A landscape with many valleys, sampled at points; each row gives a point and its height.
From any point a ball takes the steepest step (drop divided by distance) to one of its 4 nearest points. It stops when none of these is lower. Distance is the straight distance between rows; heights are no part of it.
q_12 h=4.59: [ 95 130 116 141 107  79 139 158 113 118 144 170  61  49 136 171 159  85
 142 156 164 114 122 188 145 116 144]
q_297 h=4.79: [156 144  78  60 143 163 103 172 173 198 116 104 117 105 153 125 140 122
 152 126 114 107 122 133 125 125 142]
q_900 h=3.33: [129 174 125 108 115 108 126 182 118 145 123 143 101  71 130 151 150 104
 143 166 148 111 143 155 125 113 123]
q_118 h=3.42: [114 154 107 131  92  91 144 163 104 109 149 150  71  63 116 170 133  97
 157 168 146 138 124 177 130 111 118]
q_232 h=1.16: [185  71 170  90 118 165  79 152 159 172 158 148 145 204 126 110  84 166
 127 120  77 141 104 114 149 121 108]
q_423 h=2.50: [190 142  96  97 146 132  91 164 183 169 146  84 126 188 126 119 129 187
 148 136 114 139 146 115 172 100 119]
q_555 h=3.01: [167 157  90 114 117 107  86 154 177 145 149  93 137 164 109 134 144 168
 125 141 131 128 138 127 155  88 120]
q_80 h=8.69: [105 197 127 182 170 131 162 101 141 123 111 177 196 166 114 123  87 110
  64  88 137 126 173 116  98 103  74]
q_562 h=2.84: [175 153  84  86 148 142  79 168 182 169 119  83 139 150 129 133 134 177
 131 145 127 113 159 126 169 102 122]
q_665 h=2.48: [190 118 130 102 117 131  95 167 195 161 149  86 130 185 135 132 145 199
 124 144 111 139 132 106 173  97 124]
q_169 h=7.19: [ 66 102 110 196 136 119 129  31  57  70 164 144 110 116 109 127 150 114
 111  94 155 100 133 155 121 165 149]
q_24 h=4.54: [132 170 112  95 140 119 115 176 123 164 133 119 118  95 139 147 145 120
 176 145 146 130 124 128 119 122 126]
q_101 h=8.68: [120 180 125 161 159 126 152  78 166  96 100 146 208 187 103 126  98 140
  55  96 131 152 172  90 135  83  77]
q_850 h=7.24: [107 173  99 139 145 169 136 100 157  97 106 175 210 168 142 104  93 129
  89 102  66 127 156  84 115 105  91]
q_445 h=7.64: [114 127 145 119 140 199 128 104 152 121 100 179 185 163 142 111  93 122
 120 106  56 141 100  86 125 133 118]
q_935 h=3.02: [173  86 195 108 109 147 124 118 164 149 131 107 144 173 123 115 112 155
 117 127  84 172 111 112 160 129 137]
q_119 h=4.92: [ 97 123 125 137 107  89 153 144 104 109 161 161  64  52 126 158 139  79
 131 168 160 112 139 159 136 114 147]
q_766 h=3.19: [126 106 113 145 121  91  98 141 111 137 120 109  36  54 140 133 178  88
 129 106 164 117 137 152 119 136 170]
q_278 h=0.95: [126 154 118 128 108  71 127 192 112 135 141 149  66  57 125 155 134  81
 151 155 155 121 129 151 126 119 135]
q_177 h=5.40: [ 84 127 142 204 167 136 173  55 104  93 125 149 113 101 158 115 108  96
  86  96 147 106 126 119 123 151 159]
q_849 h=2.94: [151 104 120 127 129  97 111 174 106 163 109 107  46  65 143 138 173  81
 160  96 161 101 124 154 106 142 195]
q_75 h=4.39: [ 86 112 107 145 111  65 162 117  97  79 168 171  81  56 124 147 140  71
 149 164 151 120 127 195 140 108 122]
q_304 h=8.63: [ 98 189 106 153 154 151 148  91 172  87  98 165 207 165 119 108  82 134
  77 114  98 150 164  91 122 101  83]
q_234 h=4.26: [120 140 123 139 105 100 123 131 112  80 163 117 134 114  95 158 165 151
 164 150 135 146 146 135 117 144 120]
q_899 h=5.01: [ 97 122 141 196 157 143 181  77 114 104 104 177 130 123 153 101  86  92
  93 102 138 115 122  99 108 130 140]
q_570 h=7.85: [ 56 104 102 172 140 102 136  43  63  59 171 120 112 122 117 136 139 104
 124 107 156  89 152 151 130 155 138]
q_737 h=4.27: [109 107 104 140 105  77 116 152 100 130 147 128  49  53 151 147 155  71
 136 143 171 104 119 159 138 110 168]
q_237 h=8.66: [ 93 189 133 145 171 138 158  80 154  95 110 176 200 168 108 122  84 138
  64 113 116 143 161  97 106 109  78]
q_982 h=1.63: [ 58 117 114 151 111  88 143  72  58  80 174 142 117 114  92 128 147 122
 143 144 154 107 158 175 120 152 104]
q_680 h=6.76: [ 51 110 107 138 111  81 151  91  55  75 191 151  97  82  96 140 147 102
 139 151 137 112 169 205 141 139  87]
q_92 h=2.09: [ 95 184 120 146 149 161 154 107 159 112  90 190 194 163 138 119  76 107
 100 107  97 127 131 106  98 120  95]
q_594 h=3.08: [175 109 172 109 112 133  97 146 155 150 144 104 124 216 127 137 122 184
 114 139 113 166 121 118 167 119 132]
q_251 h=4.93: [ 87 107 144 187 148 127 158  53  86  72 128 130  98 136 123 109 150 117
 104  96 148 124 132 113 109 132 146]
q_175 h=5.16: [ 81 100 128 180 120 119 143  48  70  74 151 127 127 110 113 136 152 120
 116 107 162 110 143 141 103 177 126]
q_964 h=3.34: [149 136 102  81 133 151 115 199 127 197 100 116 108  91 137 117 138 114
 159 142 125  96 119 152 126 121 138]
q_272 h=1.55: [146 112 100  95 138 138 127 193 111 187  93 118  66  85 138 114 151  82
 156 132 158 101 114 131 109 127 160]
q_735 h=3.21: [125 150 120 129 122 100 139 184 123 153 137 156  64  61 130 143 148  90
 143 157 159  95 126 145 118 109 158]
q_724 h=4.58: [130 157 112 122 114  90 115 146 123 119 165  95 132 132  98 151 150 140
 154 143 128 155 146 131 131 104 121]
q_788 h=3.06: [177 104 150 108 108 123 105 142 165 138 131  85 142 195 121 132 134 177
 128 132  93 162 109 114 160 114 121]
q_366 h=0.66: [129 110 112 137 140 121 128 168 109 154 115 126  54  54 140 138 164  79
 148 120 167  93 122 149 124 112 166]
q_579 h=4.13: [103 128 150 126 141 181 152  93 148 105  95 160 159 142 149  93  87 112
 117 122  89 137  98  94 108 143 144]
q_784 h=3.20: [165 117  99  64 142 143 101 172 135 215 100 102 113  99 138 115 128 101
 138 132 147 101 125 123 122 142 142]
q_906 h=1.64: [131 162 100  86 134 121 102 180 164 151 115  81 160 128 122 147 146 154
 145 140 127 136 146 125 150 100 120]
q_180 h=0.76: [ 71 126 115 132 111  84 175 103  74  74 176 167 103  59 108 151 140  93
 133 175 154 116 134 197 143 114 102]
q_802 h=5.69: [ 78 115 129 156 117  99 133  74  59  76 174 118 108 108  87 151 144 119
 146 139 143 116 146 152 114 153 105]
q_946 h=4.14: [117 105 142 167 135 129 130  65 105  87 140 111 130 128 141 138 140 132
 133 111 139 151 130 122 115 160 148]
q_876 h=5.89: [167 157  69  56 162 155  73 171 185 177 123 105 145 141 157 112 116 152
 142 130 130  84 134 126 126 109 121]
q_484 h=4.41: [ 98 105 146 172 135 143 159  91 106  93 111 135 137 129 138  98 127 120
 119 110 143 134 116 110 117 163 154]
q_694 h=3.44: [171 139 138 120 114 104 107 147 151 127 140  85 157 173 116 141 149 179
 136 129 107 157 137 122 153 123 127]
q_105 h=3.22: [175  64  77  87 101 112 102 147  73 160 130  49  82  82 134 108 177 146
 173 107 198 104 129 140 130 151 142]
q_787 h=4.25: [105 135 127 146 108  88 130 120  83  88 156  99 145 122 103 149 166 151
 149 153 141 147 140 139 114 140 126]
q_564 h=4.15: [125  92 177 160 125 150 151  76 125  95 102 131 143 150 140 109 134 133
 135 121 130 148  99 113 114 157 163]
q_322 h=2.28: [102 160 139 150 142 165 170 104 146 109  81 190 167 138 143  99  81  92
 110 108  96 133 131  98  97 135 113]
q_379 h=2.52: [182  65 108  82 131 147 125 157 135 198  79  74 112  90 166  97 151 112
 150  99 153  99  92 142 131 163 159]
q_825 h=1.82: [214  90 175  87 113 153  76 154 168 189 160 138 125 210 108 101  67 181
 125 124  81 135 120  96 168 128 104]
q_381 h=4.75: [100 100 152 170 141 154 158  84 128  93  82 161 134 132 154  98  93 106
 113 107 124 143  92 114 107 142 132]
q_358 h=5.08: [114 104 167 141 132 159 172  87 126 103  96 150 141 139 155 109 111 113
 114 105 102 162  87 113 104 132 144]
q_224 h=1.75: [218  88 150  91 136 159  90 175 187 190 150 121 102 198 117 110  79 185
 118 133  90 142 118  94 188 101 122]
q_11 h=4.31: [139 171 106 118  98 112 105 154 149 115 133  89 146 122 123 155 147 159
 133 154 120 141 132 140 134 105 130]
q_649 h=3.00: [165  95 106 102 127 125 125 158 100 180 105  69  69  93 158 115 177 100
 142 104 172  90 112 137 117 155 173]
q_606 h=1.25: [ 80  98 127 202 134 104 146  45  83  77 149 141 125 124 123 115 140 121
 109  95 159 110 130 138 126 159 142]
q_22 h=8.70: [116 198 124 184 162 118 168  86 146 108 120 148 220 179 102 127  92 142
  54  90 133 152 171  94 121 100  77]
q_755 h=5.11: [ 98 139 123 146 101  84 143 125  84  85 170 167 107  81 110 168 142 120
 151 171 155 130 119 176 128 120 100]
q_360 h=4.38: [106 162 145 121 104  89 130 133  83  94 169 121 136 110 107 169 157 135
 157 160 154 154 144 140 103 127 127]
q_712 h=3.41: [158  88 161 112 113 137 131 122 141 130 124  97 146 175 126 113 144 166
 118 120  99 166  98 111 146 116 148]
q_345 h=5.18: [ 99 146 115 151 107  91 145 128  85 105 176 140 120  87  96 166 132 124
 143 156 143 115 149 166 122 146 107]
q_210 h=4.05: [128 170 112 118 110  94 120 186 114 122 145 118 131 104 111 177 154 135
 163 158 137 133 135 142 116 111 123]
q_174 h=4.51: [147 147  86  61 144 142 109 199 140 194 105 112 118  99 146 124 127 104
 145 130 137  87 118 116 120 142 140]
q_962 h=2.04: [ 93 176 126 173 171 137 179  81 136 122  95 189 150 115 122 114  73  86
  69 104 127 101 128 111 101 104 108]
q_10 h=3.32: [128 146 131 119 139  96 129 177 121 162 121 119  78  53 139 152 140  90
 151 136 149 108 124 164 120 109 145]
q_401 h=4.07: [140 135 140 151  95  95 119 127 128 106 146 102 139 144 119 158 155 174
 147 166 125 171 122 134 122 145 131]
q_874 h=3.76: [135 100 178 142 124 124 138  86 124 104 109  98 140 172 131 135 150 164
 131 128 117 165 102 118 127 140 154]
q_631 h=2.27: [172  76 176  95 124 172  97 150 171 157 142 155 150 207 121 120  90 146
 118 128  47 133 100 110 142 146 110]
q_288 h=4.69: [132  99 178 139 133 149 153  89 138 115  98 132 156 151 131 111 116 114
 117 106 101 143  97  94 132 156 129]
q_56 h=4.30: [113 103 144 159 122 114 136  79  96  71 158 107 127 122 110 130 146 130
 129 131 150 139 128 133 103 156 131]
q_979 h=5.15: [ 78 138 147 192 171 138 179  81 120 111  96 171 108 119 148 113  75  85
  95 105 151 100 120 103 133 137 142]
q_804 h=3.71: [101 158 123 128 129 178 147 109 160 121  99 185 180 145 146 106  72 114
 101 114  77 130 117  81 111 128 101]
q_890 h=9.28: [ 96 160 110 133 142 203 126 112 168  98 119 176 197 158 143  97 107 124
 110 119  72 141 137  81 118 117 101]
q_641 h=4.48: [ 99 163 123 132 107  91 126 158 106 141 169 136 117  85 121 160 135 123
 149 165 134 135 124 163 112 112 125]
q_663 h=4.63: [147 173  76  70 139 137  98 189 165 179 119  96 148 117 128 141 141 146
 142 140 128 108 132 125 139 107 120]
q_393 h=2.08: [183  66 179  82 118 146 103 134 160 165 125 127 129 202 115 119  96 179
 115 137  75 140  97 119 162 142 127]
q_593 h=5.19: [140 172 104  90 147 131 113 193 157 182 116 110 131  91 134 133 125 113
 154 124 124 111 131 138 122 123 135]
q_752 h=4.40: [142  88 185  90 125 156 120 126 137 126 118 133 161 196 138 116  99 144
 121 125  78 150  82 107 137 156 138]
q_993 h=2.19: [160  74 171 101 128 199  97 148 169 158 144 166 168 203 126 115  84 144
 117 122  63 138 110  96 130 136 110]
q_857 h=2.82: [207 126 122  88 136 145  90 151 187 169 136  91 118 199 122 108 105 183
 117 138 118 145 132 120 185  94 125]
q_813 h=3.38: [159  93  97 115 136 112 106 153  87 167 112  76  55  82 147 126 188 116
 154 103 184  83 137 147  96 161 176]
q_677 h=1.18: [118 117 131 110 126 201  94 115 163 101 128 178 172 171 139  98  86 130
 117 120  36 131 137  70 115 124 113]
q_370 h=3.87: [128 140 156 137  96 105 110 123 138 127 146  86 144 151 109 141 155 177
 127 147 119 186 116 130 137 127 125]
q_451 h=1.40: [134 178 108 105 118 120 120 173 140 142 125 102 127 119 122 151 145 135
 154 140 132 140 138 148 130 110 131]
q_656 h=2.54: [192  90 175  97 115 136  96 152 161 182 141 102 119 195 110 121  99 181
 114 132  96 142 125 108 190 112 122]
q_760 h=1.76: [ 80 174 122 162 155 142 160 109 151 117  93 185 169 133 157 113  63  91
  91 114 121 118 140 115 107 118 102]
q_922 h=3.05: [169  69  87 104 115 124 101 147  82 156 105  54  83  75 137 111 181 133
 158  93 183  80 117 149 121 154 179]
q_588 h=3.97: [126  94 172 152 106 127 151  82 110 102 115 106 124 150 127 127 161 143
 126 138 121 155 122 136 109 160 125]
q_352 h=2.06: [157 104 105  74 124 147 118 200 125 193  84  87  92  81 146 110 140 107
 158 116 157  86 113 151 129 147 168]
q_542 h=1.62: [171 160 118 100 130 118  96 171 185 156 130  89 132 169 134 127 135 195
 121 141 121 149 145 115 171  99 116]
q_332 h=3.94: [122 102 158 151 111 125 126 100 114 106 133 111 141 152 136 123 151 159
 141 120 138 172 112 124 125 142 134]
q_110 h=4.61: [ 87 133 127 143 111 104 117 107  74  84 157 116 131 110 121 147 132 126
 160 160 162 148 145 153 116 150  98]
q_487 h=6.94: [131 104 167 104 107 186 124 120 161 126 128 180 182 171 132 116 103 133
 120 123  63 143  93  83 119 146 119]
q_479 h=5.20: [134  94 171 129 123 163 139 109 139 112 103 136 140 159 147 113 115 140
 128 125  97 153  90  92 128 139 138]
q_380 h=8.71: [117 169 142 188 174 120 157  73 156 112 112 138 211 192 106 134 106 151
  51  99 134 140 179 107 123  89  73]
q_413 h=2.68: [138 146 116 110 132 126 130 181 121 163  94 118  91  62 137 138 133  93
 157 142 152 115 132 145 109 115 162]
q_87 h=1.98: [ 90 179 132 166 169 145 174  85 139 109  90 195 154 137 130 107  68  94
  73 117 129 126 146  99 113 104  88]
q_67 h=6.71: [ 76 137 121 143 105  88 151  98  58  71 186 143 121  80 106 146 140 128
 145 158 146 115 149 173 121 141 110]
q_503 h=2.83: [180  61 105  88 110 152 112 149  88 170  82  60  92  93 152  99 193 124
 173 109 184  96 115 141 133 170 166]

Where does a ball stop that starts at each point below?
q_922: q_366
q_22: q_760
q_105: q_366
q_813: q_366
q_380: q_760
q_332: q_232
q_787: q_542
q_593: q_366
q_234: q_542
q_56: q_232

Call two points neighbours if one is among the 4 nearest of the other. Go from one point of each pair to the other, from neighbour to neighbour, staying as low as possible. Name the highest point that can't be avoided.
q_760 and q_278: q_288
q_606 and q_180: q_251
q_542 and q_451: q_562
q_677 and q_982: q_802
q_278 and q_180: q_12
q_677 and q_760: q_804
q_278 and q_366: q_735
q_542 and q_232: q_857
